A landscape with many valleys, sampled at points; each row gives a point and its height.
A ball rolls from a point to the lowest of its 2 nearest points, and stops where none of them is lower. Distance is the straight distance between rows; heights are no part of it.
k180 height 701: [117 112  81 126 199 124  28 141 159 122 125 160 136 179 155 162 159 165
 117 119 141 113 155 133 163 158 136 195]
k739 height 682: [160 179 160  91  97 117 144 143 160 125 110  84 127 134 155 172  77  64
 130 111 148 140 162 115 117  62 116 137]
k783 height 443: [103  92 179 144  89 119 155 122 119 106 208 134 156 163  32 135 179 166
 130 126  69 135 103 137 177  92  85 148]
k767 height 462: [121 116 156 132  76 136 169 122 104 115 178 123 166 187  27 140 161 152
 130 112  62 138  90 135 128  89  93 156]
k719 height 265: [104 106 120 158 167  69 108 124 117 131 146 119 164 150 145 133 176 124
  92  69  81  97 108  89  81 153  92 153]
k538 height 747: [143  77  97 122 135 152 215 112  75  91 118 147  71 187 113  84 134 130
 165 118 134 119 166 143  84 111 163  96]
k137 height 510: [172 127 157 114  84 161 130 142  94 141 149 123 174 182  69 133 149 139
 118 112  66 133 100 159 102 122  94 155]
k225 height 230: [174 135  97 123 179 133 106 159  79 144  93 110 114 149 137 101 119 172
 132 138 123 116 160 133 104 190 141 152]
k317 height 511: [118 113 115 143  93 114 198  83 141 142 144 132 147 127 138 140 120  45
 144 105 119 134 109 107  80  90 131  99]
k147 height 798: [143  86  75 104 101 180 185  80 102 129 147 141 127 171  83 113 150 127
 181 164 103 141  89 129  93 130 178 158]
k192 height 358: [157 107 112 132 193  99  69 143  85 124 101 142 128 186 153 115 155 145
  98  87 147  77 178 134 118 210 139 159]
k545 height 696: [146 124 130  98  89 162 148 127 131 126 132 142 146 120 110 132 106 123
 141 161 128 162 113 147 130 110 128 124]
k420 height 672: [ 98  86  82 172 159 102 131  86 132 151 118 127 119  81 201 110 137 105
 130 109 160  89 146  97  88 171 167 100]
k40 height 345: [192 172 123 104 131 170 122 173  85 133  82 112 113 120 126 113  90 141
 139 153 132 137 149 147 122 147 128 132]
k452 height 266: [131 120 172 135 174 148 102 143 129  90 131 184 107 148 141  94 155 166
  95 122 150  96 137 164 160 149 155  96]
k20 height 768: [154 125 147 109 156 164  84 133 136 125 117 181 114 123 203 115 135 134
 119 141 189  74 169 143 131 155 155 110]
k706 height 782: [140  70  63 107 126 159 197  80 110 137 133 122 130 207  95 105 135 131
 170 136  90 138 118 123  79 123 158 142]
k497 height 527: [106  79 107 128 125 126 181  78 157 148 131 131 143 166 148 147 128  66
 149 108 109 129 121  95  73  69 128 101]
k765 height 456: [113 103 173 148  94 148 110 125 148 121 212 142 136 156  51 119 173 195
 139 182  99 154 118 173 219 103 103 146]
k102 height 422: [ 89 104 138 129 132  99 129 112 154 132 149 131 159 137 141 148 157 112
 121 103 108 131 114 103 105  99 104 133]
k746 height 324: [129 152 189 138 106  85 119 143 120 144 132 111 163 119 167 188 128  62
  83  75 116 104 128  83  84 114  73 116]
k875 height 401: [ 86 128 147 133 139  79 117 130 157 126 135 116 143 148 159 176 138  84
 115  72 124 120 138  78 108  84 111 137]
k843 height 489: [130 127 188 126  86 154  96 140 152 122 181 141 142 139  71 137 144 152
 122 156 104 162 128 182 203  98  92 155]
k249 height 724: [ 89 125 200 132  99 126 155 134 134  97 184 125 148 144  97 196 155 116
 122 105  90 153 117 104 150  43  53 119]
k687 height 400: [114 111 158 134 144 106 109 136 111 116 146 136 152 165 109 116 174 155
 103  99  88 118 128 141 135 131 100 153]
k286 height 663: [106 113  96 106 186 128  59 130 169 107 115 157 127 180 165 162 138 137
 128 111 171 125 165 126 148 136 138 165]
k577 height 376: [ 77 140 140 138 152  53 108 133 134  95 111 109 127 147 149 179 135  67
 122  54 162 100 164  74 139 101 106 125]
k900 height 300: [111 124 131 154 172  76  80 146 114 125 142 114 168 167 132 181 168 124
  89  67  80 112 122  75 107 147  82 175]
k418 height 658: [136 171 125 138 152 182  85 130 152 171 133 186 117  41 134  81  96 155
 113 174 149  75  83 149 189 153 151  94]
k763 height 291: [141 116 131 149 190 100  57 135 122 117 130 160 134 165 146 104 171 151
  71  93 122  80 141 149 135 200 133 157]
k903 height 557: [123 122 106 104 140 126 108 114 204 167 137 102 158 135 144 161 104 102
 139 166 124 167 115 104 111  90 124 157]
k464 height 420: [177  95  68 134 126 166 160 122 103 159 102 122  83  90 184 122 104 105
 149 136 140 104 164  86  88 144 143 113]
k868 height 208: [152 158 157 158 105  64 140 135  87 144 111  99 149  92 123 120 136  94
 103  82  91 115 111 120  93 157  86 121]
k324 height 51: [129 148 143 134  64 118 157 110 156 148 134 125 160  71 137 156 111  63
 139 131 142 167  91 134 132  98 101 121]
k263 height 823: [179 120 129 125  81 160 161 108  75 143 141 146 154 149  92 129 149  90
 124 113  71 125  89 150  71 143 130 158]
k734 height 523: [108 174  92 142 147 115  57 171 141 150 111 103 133  61 122 165 108 160
 122 166 142 152 115 121 181 165 131 187]
k160 height 353: [ 94 152 173 159 151  50 101 144 110  89 114 122 124 133 131 175 158 106
 108  57 138 110 147 102 144 121 100 130]
k939 height 386: [197 165 116 131 137 136 150 158  57 134  87 127  88 114 103  92 103 157
 122 146 120 123 133 151 113 177 133 114]
k217 height 362: [118 126 159 160 116 124 159 107 135 101 134 169 121  84 151  96 132 100
 114 118 140 113 120 145 117 140 140  76]
k341 height 718: [ 87 109 192 144 127 114 143 116 136 108 187 136 160 131 119 184 179 117
 114  96  86 137 112  99 128  89  54 121]
k846 height 394: [113 114 126 116 147 181 113 148 132 112 135 163 120 134 116  98 137 187
 123 180 144 127 123 155 163 118 146 109]
k95 height 631: [ 84  70 126 121 158 119 131  95 156 117 148 157 134 164 182 102 172 112
 136 101 143 115 148 124  92 119 136 112]
k242 height 490: [128 170 112 146 138 109  84 181 121 150 103  96 126  77  94 135 109 181
 120 172 108 164 104 139 168 164 124 168]
k738 height 622: [115 122 115  93 167 152  63 129 193 132 117 147 134 161 187 177 105 118
 140 139 193 131 175 109 143 113 133 169]
k725 height 207: [ 92  83 119 124 100 144 163  85 153  98 171 173 151 156  92  94 165 163
 146 160 124 139  94 154 149 109 149 102]
k390 height 414: [121  93 158 158 103 154 116 119 158 118 198 162 149 138  66  91 160 185
 118 168 100 134  93 173 203 136 141 120]
k166 height 833: [197 123 132 113  86 172 136 123 101 139 134 155 135 146 124 117 132  86
 126 126 104 133 117 167  86 152 122 145]
k572 height 790: [125 134 121 110 178 170 103 150 117 114 103 162  91 121 163 102 120 151
 129 130 211  70 173 122 140 143 158 104]
k772 height 638: [108 145  41 125 152 147 103 120 159 186 132 126 125  50 165 116  99 148
 150 177 151 129 111 103 140 145 152 121]
k141 height 379: [130 121 168 136 132 106 119 152 101 114 146 128 162 172 114 143 173 140
  89  75  66 118 116 114 104 120  63 150]
k883 height 719: [148 142 120 108 149 134  96 145 121 150 106 131 119 109 173 121 114 137
 124 140 163 118 153 131 135 164 132 132]
k431 height 528: [107 149 140 116 112 100 110 136 172 149 143  96 160 128 131 177 116 103
 116 124  93 154 116 106 130  83  96 162]
k698 height 392: [143 132 148 174 115 140 164 102 114 106 138 181 100  91 124  84 130 104
  97 124 118 109  85 164 133 176 156  70]
k200 height 733: [162 104 186  94 149 136  92 140 125 105 110 152 125 193 189 126 150  90
 120  72 152  73 194 142  87 131 110 128]
k153 height 196: [135 123 167 140 177 127 102 159 101  82 118 158  92 166 101  94 161 189
  98 120 135 118 140 172 159 142 138 123]
k105 height 476: [106  69 115  86 171 167 106  89 170 131 140 159 135 195 171 113 146 150
 152 150 145 134 146 128 112 104 143 124]
k187 height 553: [175 105  80  91 141 198 106 119 169 193 128 141 125 126 194 140 102 128
 154 172 150 123 148 119 105 134 143 137]
k473 height 652: [ 90  71  97 141 166 120 145  91 137 129 125 137 108 132 184  93 145 117
 143 110 160 107 164 102  93 138 167  90]
k56 height 384: [ 79 103  70 114 155 129 187 119 113  99 124 134 108 155  96  83 133 196
 170 174 143 139 117 127 144 110 172  86]
k532 height 565: [122 189  62 131 153 122  77 166 128 165  95 104 134  53 154 150  78 152
 137 166 173 128 122  97 157 168 144 164]
k870 height 273: [101  91 122 141  73 141 172  82 139 107 177 145 163 140  39 111 173 164
 145 173 118 145  74 153 151 124 157 123]
k393 height 498: [ 88 119 111 141 122 134 201 103 113  91 125 162 103 104  86  91 117 146
 159 158 147 130 100 144 156 114 164  68]
k343 height 232: [132 131 135 158 130  73 134 119  96 141 127 119 156 120 147 116 158 102
  91  75  76  96 116 108  74 158  99 124]
k871 height 502: [196  99 109 101 140 182 132 118 141 172 109 130 108 143 188 134 110 102
 148 133 134 119 170 108  85 135 134 138]
k599 height 426: [ 95  78 100  83 145 142 138  98 164 125 142 136 132 192 135 117 131 156
 166 164 128 150 131 120 133  86 143 122]
k579 height 395: [113 106 152  97  54 159 169  87 144 114 158 153 145 131  77 143 135 101
 169 158 154 165  87 148 133  79 145 123]
k940 height 303: [158 144 162 130 114  81  97 137 119 167 119  98 161 109 179 173 118  60
 101  82 136  88 145  94  93 151 100 139]
k262 height 221: [134 165 150 133  96  84 163 143 124 123  99  86 119  95 128 134  87  82
 139  92 137 139 144 120 119 106 114 107]
k777 height 694: [164 146 142 108 110 135 167 121 148 132 123 104 133 165 138 163  89  55
 136 101 128 135 148 107  78  56 113 117]
k202 height 366: [ 80 133 106 161 125  93 141 102 156 126 120 138 116  64 144 109 122 123
 136 135 151 143 110 122 133 139 147  92]
k730 height 720: [131 106 162 125 156 107 105 131 109 117  98 121 133 184 185 136 135  72
 110  50 168  67 187 100  84 132 117 122]
k35 height 710: [ 92 111 183 139 149 112  85 129 157 122 173 131 164 136 133 195 183 125
 108  93  90 135 115  94 136  98  61 152]
k597 height 478: [115 124 142 163 124 149 166 117 104 109 145 167 109 114  63  83 132 180
 114 161 118 126  81 172 181 139 166  76]
k952 height 637: [116 173 175 175 118  86 126 149 116 121 104 126 107  55 108 121 107 124
  94 139 137 135 110 150 155 159 115 115]
k622 height 173: [132 171 113 139  92 132 164 134 120 129 100 133 107  56 137 123  82 111
 150 150 165 138 111 128 125 134 133  89]
k602 height 337: [140 132 147 124 137 173 133 140 121 102 128 183 113 126 139  91 125 151
 122 150 146 119 132 166 152 129 140  86]
k57 height 647: [147 138  68  77 133 204  98 130 166 171 128 106 155 134 123 135  90 178
 165 209 127 162  99 123 149 122 133 151]
k832 height 695: [118 112 105 111 169 138  90 123 142 121 126 148 122 149 175 124 140 149
 126 129 151 119 152 130 119 151 145 140]
k38 height 330: [ 97 143 140 149 155  59 100 148 121  95 140 115 139 162 128 196 166 115
 106  56  99 115 134  86 133 117  85 160]
k498 height 359: [108 127 123 117  58 146 178 116 133 112 145 123 151 121  54 136 126 134
 152 165 123 170  79 150 161  92 142 128]
k298 height 387: [195 148 112 145  86 164 144 124  94 146 130 158 122  78 118 103 117  98
 128 169 108 129  85 155 110 185 135 135]
k472 height 623: [123 176 144 138 124  82 105 162 131 128  93  99 124  74 134 158 113 121
 120 119 149 153 126 124 170 148 115 154]
k901 height 452: [ 73 105 142 117  76 111 211  89 153  93 158 128 145 131  78 139 135 108
 156 126 139 154  98 136 150  58 136  99]
k899 height 322: [124 118 107 134  72 148 182 104  97 125 152 126 153 130  43 114 137 156
 168 174 108 163  68 152 135 130 161 143]
k657 height 279: [ 96 107 120  99 144 117 175 130 117  89 114 119 101 181 115 105 121 166
 158 128 138 151 145 138 136  90 155 103]
k817 height 142: [168 113 108 123 195 132 116 157  70 126 102 122 110 190 134  77 151 188
 108 114 114 117 167 140 101 190 145 149]
k836 height 532: [116  90  90 146 136 112 172  92 147 156 120  95 126 145 168 144 120  67
 145  91 118 122 153  88  62  92 148 108]
k226 height 110: [150 156 158 145  67 117 121 114 144 159 128 133 161  60 154 149 120  58
 106 118 130 138 109 140 116 133  92 116]
k362 height 453: [137  97 111 140 173 128 132 121  99 123  92 120  96 147 171  90 137 136
 133  98 161  88 169 115  86 174 150 112]
k280 height 748: [137 133 125 146 155  71  94 145  97 129  97 102 135 131 127 114 135 133
 106  99 125 105 149 126 108 187 127 147]
k485 height 271: [161 178 127 134  86  87 164 141 112 149 118  76 152 129 118 168  94  69
 113  95  84 144 113  91  83  94 103 141]
k814 height 515: [196 140 162  94 120 150 131 150 111 132  83  91  97 144 179 151 102  73
 138 103 156  93 206 122  96 129 123 118]
k517 height 421: [166 140 132 158  71 166 167 101 101 136 159 176 116  67  93 112 124  84
 132 166 132 141  75 154 120 161 154 119]
k436 height 755: [ 91 157  54 129 169  96 150 148 106 121  94  74  87 111 102 108  85 181
 158 145 141 150 118  87 144 129 177 126]
k663 height 592: [127 182  88 149 135  85 101 153 129 158  90  75 123  49 148 148  76 129
 124 148 157 140 124 101 136 178 145 143]
k949 height 605: [136 151  86 100 148 156 149 136 138 128  98  85  91 143 153 130  82 144
 156 142 177 139 170  96 124  99 166 119]
k64 height 458: [149 113  95 151 128 153 177 113  91 139  84 134  59  69 170 102  95 106
 153 130 161  79 159  96 103 149 152  81]
k986 height 586: [137 145  65 118 124 131 114 118 181 188 122  80 159  95 143 157  91 124
 136 170 121 170 103 108 114 128 131 155]
k13 height 477: [128 107 127 110  87 157 123  95 179 168 156 141 183 134 113 156 122 107
 150 158 112 165  88 132 119  87 110 140]
k933 height 454: [ 88 128 143 160 135 124 147 127 126  95 130 152  91 106  79  99 126 191
 118 160 143 134 101 154 186 127 140  85]
k46 height 288: [196 136 152 155 134 153  85 140 122 142 135 158 146 112 130  91 143 152
  76 140  93 107 113 181 142 219 127 135]
k582 height 588: [121  80 184 102 128 172 100  99 188 100 169 185 153 174 168 108 162 119
 117 122 130 112 124 163 134  94 118 102]
k855 height 484: [102 145 120 165 104 144 173 102 115 118 142 174 103  73  76  87 106 152
 128 168 141 112  66 152 163 138 165  66]
k454 height 412: [171 157 141 137 130 115 146 173  62 111  78 104 104 126  74  97 110 162
 111 136 106 136 131 172 130 151 120 125]
k254 height 730: [141  88 118  92 122 158 187 107 105  99 126 148 102 193 132 109 129 113
 160 126 130 124 155 143 105  95 140  96]
k644 height 556: [129  91 199 120 104 186 105 101 195 109 187 197 155 136 141 109 151 125
 100 139 132 134 118 174 178 100 121 104]
k685 height 39: [173 119 143 124 190 115 104 180  66 111 103 124 101 204 103  81 168 188
  92 112 106 106 155 173 118 175 126 142]
k571 height 686: [ 87 137 164 146 109 105  89 140 148 126 167 100 144 121  94 167 164 146
 131 115  68 159 104 111 162  91  76 165]
k176 height 580: [109 149  48 109 155 119 134 127 143 137 105  59 109 138 136 133  88 145
 147 134 155 154 153  77 106 107 175 130]
k126 height 402: [ 84 127 108 135 133 103 136 126 142 122 130 116 132 111 121 122 120 150
 138 143 124 162 118 133 143 122 137 119]
k252 height 675: [ 99 135 159 143 110 105  72 150 155 142 157  97 126  93  85 154 149 159
 135 149  90 176 122 144 190 117  93 176]
k87 height 429: [ 75 132 140 166 130  99 125 133 140 109 129 138  99  73  98 113 135 159
 122 145 128 150 110 137 178 130 135 113]
k7 height 487: [143  81 107 134 150 119 177 113  91 116 108 115  96 158 157  84 131 110
 141  98 124 108 170 129  78 143 145  97]
k174 height 455: [134 158 122 139  81 170 163 110 123 125 142 182 104  58 102 103 106 112
 138 167 154 122  81 151 148 133 153  81]
k395 height 545: [114 165 138 127 133  76  90 156 138 139 123  88 141 131 117 166 129 115
 107  97  89 136 124 102 127 120  92 179]
k265 height 699: [ 70  99 151 147 148 120  78 115 175 121 192 122 156 143 111 173 191 146
 131 105  73 144 114 106 161  95  83 166]
k236 height 766: [158  78  72 112 140 148 187 101  85 125 122 127 106 192 123  83 137 151
 159 135 100 126 138 141  86 133 159 119]
k920 height 305: [173 146  82 121 159 150 115 143  95 153  82  86 102 114 166 121 103 155
 139 128 148 100 173 107  99 180 152 143]
k705 height 276: [170 175 158 115  90  89 108 152 121 160  95  86 144  90 163 151 101  70
 111 112 141 113 144 123 110 143 105 142]
k756 height 611: [118 140  42 132 145 117 108 113 164 189 121  94 143  76 171 138  97 124
 138 163 146 143 123  92 113 156 149 140]
k246 height 461: [121 141  90 132 143 128 113 159 108 140 103  95 121 112  89 110 118 181
 127 172  97 159 106 140 149 150 133 154]
k385 height 769: [ 99 162  58 104 167 115 135 152 130 109 108  66  88 148  97 129  95 193
 151 157 130 170 134  94 152 104 172 154]
k6 height 275: [ 90  85 138 137 130 131 139  91 163 101 176 170 145 128 128  88 165 146
 122 139 123 130 113 152 157 109 140  94]
k189 height 640: [106 187 150 128 122 113  75 169 155 112 106 107 114  77 131 182 108 127
 149 144 159 162 132 127 187 109 127 154]
k534 height 327: [ 84  96 135 158 145  99 139  92 156 102 145 162 124  99 146  91 147 135
 119 132 131 121 113 133 132 143 155  79]
k996 height 370: [ 98  83 164 155 110 144 120  91 163 130 221 160 164 152  76  99 180 167
 112 144  77 137  97 152 190 119 109 131]
k494 height 737: [ 72 141 222 147 120  86 132 138 145  65 145 146  95 112  93 148 160 114
 126  92 145 142 145 146 196  70 105 103]
k413 height 533: [171 138 142  97 116 141 134 156  86 112 129  98 155 223  67 127 130 158
 115 113  45 138 123 145 102 103  93 164]
k313 height 683: [122 162 134 152 137 149 117 123 146 137 124 178 109  50 148  90 109 140
 103 164 160  93 108 142 163 159 153  74]
k2 height 247: [156 175 156 132  71  92 155 134 118 143 112  86 141  93 142 156  96  58
 115  85 109 126 122 112 105 115  95 120]
k132 height 427: [105 107 147  94  76 147 199  93 148  95 146 160 135 145 103 137 118  85
 164 126 160 152 115 141 138  59 142  87]
k502 height 537: [118  95 104  70 180 187  84 119 178 135 134 159 120 175 181 135 135 169
 148 165 176 128 153 113 130 115 141 145]
k601 height 507: [120 135 145 111  79 123 125 119 178 149 151 110 159 130 104 170 107 117
 142 142 108 176  96 127 155  65  90 148]
k426 height 371: [186 117  53 126 152 173 148 125 117 169  91  81  91 119 177 130  98 136
 153 135 137 107 173  79  83 147 163 132]
k693 height 671: [129 190 179 107  96  98 116 150 149 122  94  95 124  96 150 176  96  78
 125 114 167 148 148 116 144  99 116 137]
k861 height 176: [139 155 134 119 120 120 172 141 122 113 103  90  96 151 140 136 101 104
 148  99 152 136 163 123 106  96 136 108]
k327 height 606: [164 140  58  81 145 202  96 133 162 194 127 125 143 116 168 135  94 160
 160 194 127 133 119 114 123 150 133 149]
k58 height 531: [117 116  88 138 139  93 174 124 117 130 105  71 101 145 138 110 110 126
 153 103 114 134 152 106  85 123 147 127]
k984 height 732: [119 122 160 139 155 121  52 136 155 105 138 158 133 125 158 139 169 135
  85 105 143 109 143 149 175 159 119 152]
k919 height 296: [181 168  97 111  97 160 142 145 109 155 102 114 116  89 135 126  81 114
 151 167 135 150 132 138 120 147 131 137]
k430 height 436: [142 148 116 126 124 106 140 169  89 123 106  83 116 139  74 115 113 173
 124 138  87 161 115 148 146 135 124 147]
k745 height 646: [113 174 175 170  98 109  95 159 136 127 130 127 118  35 104 143 111 141
 108 159 139 155 109 154 192 152 101 133]
k314 height 346: [200 148 124 161 108 158 110 131 105 159 129 157 144  78 117  99 128 113
  85 156  84 112  82 169 116 208 133 132]
k707 height 551: [171 146 135 120 130 115 118 168  91 144 123  78 152 186  78 139 144 165
 100 108  38 141 117 129 102 132  83 178]
k575 height 521: [144 103 201 121  79 186 103 123 155 113 188 175 146 146  91 115 159 149
 113 162 123 140 118 177 185 103 113 118]
k443 height 472: [ 71 108 113 126  95 108 206  94 126  78 133 134 119 130  78 112 125 130
 165 139 136 159 100 135 147  90 152  90]
k779 height 423: [102 107 165 155 124 104 138 128 117 114 170 131 149 137  61 112 166 157
 106  98  69 130 109 150 156 113  89 139]
k614 height 536: [195 153 159  87 130 143 131 162  90 113  86  91 100 179 155 127 108 109
 128  89 137 108 191 130  91 117 125 140]
k21 height 231: [ 96 127 138 108 139 107 186 134 109  77  99 114  87 154 137 112 105 131
 154 107 167 136 169 118 130  87 144  92]
k964 height 323: [107  89 143 155  73 138 138  86 149 137 206 138 185 134  34 118 175 156
 133 157  92 148  75 150 171 119 123 152]
k356 height 520: [119 128 103  73 147 186  88 134 158 140 129 150 123 143 162 121 118 170
 151 184 160 142 136 137 150 122 151 133]
k689 height 749: [156 109 171 112 164 153  87 136 128 113 113 167 121 157 192 107 153 114
 100 108 153  93 179 156 106 156 127 123]
k516 height 128: [143 137 160 134 175 100 109 161  83  95  91 136 106 170 120 108 158 155
  95 100 138 108 160 158 128 166 130 140]
k90 height 677: [139 133  97  91 102 187 122 142 139 144 135 132 141 125 105 133 105 164
 158 188 131 164 103 147 156 121 133 136]
k258 height 184: [161 154 190 157  74 101 139 134 103 120 127 135 152  79 115 130 136  78
  95  84 102 113 122 149 110 143  72 110]
k623 height 463: [170 109 100 122 106 153 161 107 117 158 124 126 119 135 158 131 116  79
 141 135 127 126 147 120  83 136 134 138]
k758 height 657: [108 193 149 123 105 105  97 160 175 129 111  80 127 100 121 193  96  97
 127 127 146 179 134  97 165  78 114 162]
k908 height 237: [151 180  82 131 108 150 136 148 115 166 100 136 112  46 140 115  70 117
 153 175 149 122 115 126 136 150 135 118]
k737 height 486: [156 107 148 112  75 159 154 119 109 134 171 121 185 194  39 144 146 142
 140 133  67 135  81 138  87 104 113 175]
k816 height 734: [149 148 127 140 163 109  75 154 108 122 102 138 121 121 147 130 125 139
  97 125 159  97 144 133 142 194 139 143]
k642 height 709: [115 100 157 140 138  91 105 110 129 127 110 136 123 124 206 132 140  55
 115  64 188  65 182 103  87 139 132  97]
k981 height 497: [171 124 152 128 108 118 156 139  96 146  76  79  94 111 180 139 102  43
 136  91 156  98 191 107  86 134 137 110]
k808 height 457: [130 106  82  84 161 189 116 136 128 133 133 152 126 159 124  89 129 202
 146 185 135 127 126 141 143 129 152 130]
k679 height 410: [139  95 108 145 191 102  97 120  80 113  88 128 112 171 164 107 144 141
 115  79 175  71 194 120 110 203 156 118]
k515 height 480: [158 112 122 138 119 122 168 119  95 132  75 103  70  77 178 124 100  66
 146 112 169  95 175  90  89 139 152  84]
k328 height 812: [172 105 105 116  98 163 185 107  79 125 144 148 122 154  84 103 136 107
 161 135  97 138 104 149  80 142 162 145]
k449 height 341: [148 176 192 120 109  87 111 168 106 122 135  91 162 132 129 193 129  84
  92  72 102 123 129  90 104 115  63 153]
k9 height 725: [ 83 154  90 132 166 128 107 143 127 129 105 133 103  82 130 111 114 171
 134 162 166 128 121 125 151 142 148 114]
k887 height 610: [103 195 106 131 124  71 114 146 138 133  96  68 118  67 133 168  82 108
 127 123 159 153 125 101 144 129 137 148]
k371 height 731: [ 87 129 203 125 107 106 146 149 141  92 149 118 120 137 101 164 156 121
 136  96 112 150 129 125 167  63  90 119]
k88 height 736: [102 107 123 143 186 125  35 125 163 116 160 170 137 147 142 147 174 164
  96 116 134 119 141 151 171 169 128 164]
k493 height 152: [156 157 195 153  67 124 128 111 132 126 140 159 155  63 136 127 124  57
  98 115 127 119 115 164 148 132  96  99]
k91 height 716: [ 97 127 154 122 147 113  93 126 144 110 131 162 134 125 173 133 144 125
 113 110 157 129 134 134 142 136 127 133]
k907 height 435: [ 76 118  61  93 175 143 143 139 121 115 110 126  99 155 117  96 112 202
 173 166 155 140 139 103 143 107 165 111]
k527 height 585: [124 133 111  88 149 141  84 121 199 155 121 101 143 146 168 183 101 110
 141 155 162 153 146 104 124  98 134 170]
k25 height 329: [ 62  76 102 106 161 107 172 111 130  84 136 127 111 185  99  89 156 181
 157 142 121 142 123 128 141  97 161 120]
k697 height 715: [146 117 152 100  87 152 184 103 108 105 135 149 124 170 112 120 138  78
 149 106 133 130 127 143  90  88 128 118]
k300 height 705: [173 130 156 103  88 152 196 111 113 121 131 129 128 185 117 158 112  48
 154 100 113 127 132 123  68  61 121 115]
k204 height 298: [156 162 145 117  99 114 155 150 106 126 132  84 151 160  94 162 110 105
 114  94  76 151 108 109  85  90  85 148]
k135 height 445: [105  99 141 126  96 126 146  89 158 132 167 143 168 136 112 144 149 112
 126 121  99 144  91 126 132  91 108 125]
k994 height 660: [120 146 167 178 104 127  77 148 154 158 162 118 141  61  82 134 135 149
 108 160 104 158 105 162 196 148  94 158]
k206 height 809: [140 158 128 135 181 135  88 142  89 126  87 165  81 108 144  92 109 162
 111 133 189  51 156 130 156 178 153 102]
k536 height 220: [171 131 165 144 168 124  65 143 122 134 126 151 151 138 155  95 165 150
  72 114 102  89 131 176 134 216 137 148]
k318 height 378: [ 99  91  87 108 124 131 168 106 145 109 136 112 142 173  89 112 134 170
 159 153 108 157 103 130 135  99 143 129]
k625 height 560: [137 154 131 134 127  96  96 160 103 145 122  83 162 132  91 139 139 146
 102 104  51 149 114 109 116 136  82 181]
k3 height 571: [130 145 112  95 142 185  93 132 162 155 138 160 133  79 176 123 103 146
 137 187 163 122 115 131 146 131 137 119]
k323 height 117: [125 173 134 146  68 120 151 139 141 135 120 133 134  43 128 145  93  97
 132 147 148 160 100 150 141 129 119 111]
k354 height 706: [ 80 151 110 146 166 132  94 125 146 121 126 169  88  70 140 105 115 179
 111 160 173  93 105 124 172 150 157  93]
k821 height 700: [105 109 123 146 138  84 108 115 138 148 111 113 126 107 189 147 124  75
 119  93 187  95 165  98 108 147 129 113]
k638 height 360: [153 156 184 127 121 107 125 170  92 117 145  94 153 158 115 180 146 128
  89  74  61 122 123 103  96 123  49 149]
k101 height 687: [ 94 113  86 167 158  87 116 116 127 132  89 116 117  88 176 140 108 101
 125 109 194 103 156  87 117 168 155 112]
k544 height 740: [ 76 160  64 152 173  90 118 146 102 141  82 110  93  71 112 111  93 185
 133 147 153 127 110 103 146 156 161 125]
k648 height 555: [103 132  51 140 168  97 154 120 112 121 100  45 100 160 118 119  98 154
 143 108 135 138 165  82  80 131 176 136]
k872 height 613: [110  76 170 107 153 139 116 104 154 114 154 177 142 179 175 110 173 110
 109  96 134 103 144 138  94 102 115 104]
k415 height 491: [156  94  96 146  82 127 180  90 114 166 130 143 120 127 149 123 118  39
 136 108 107 125 123 108  52 119 136 129]
k205 height 512: [121 101  98 140 126 106 191 102 106 127 112 102 110 158 140 106 126  91
 145  90 116 120 138 109  68  98 136 107]
k433 height 619: [134 152  92 118 131 204  72 137 157 172 139 168 139  56 146  98 110 169
 121 194 139 108  90 149 176 151 136 123]

Call two points neighbours if one is among the 2 nearest of the other. Go from one point of each pair to the other, from neighbour to neighbour, staying as low as possible. Name the highest point that can't be avoided.
k623 / k685: k949
k623 / k725: k836
k861 / k324: k625
k903 / k536: k772

Write out the way that a ball takes from each point below.
k582: k644, k575, k843, k765, k390, k996, k964, k870, k725
k249: k341, k35, k265, k571, k252, k994, k745, k952, k472, k887, k663, k532, k734, k242, k246, k430, k454, k939, k40, k919, k908, k622, k323, k324
k814: k981, k515, k64, k464, k426, k920, k225, k817, k685
k572: k20, k689, k200, k730, k642, k821, k101, k420, k473, k95, k872, k582, k644, k575, k843, k765, k390, k996, k964, k870, k725
k137: k737, k767, k783, k779, k687, k141, k638, k449, k746, k940, k705, k2, k262, k861
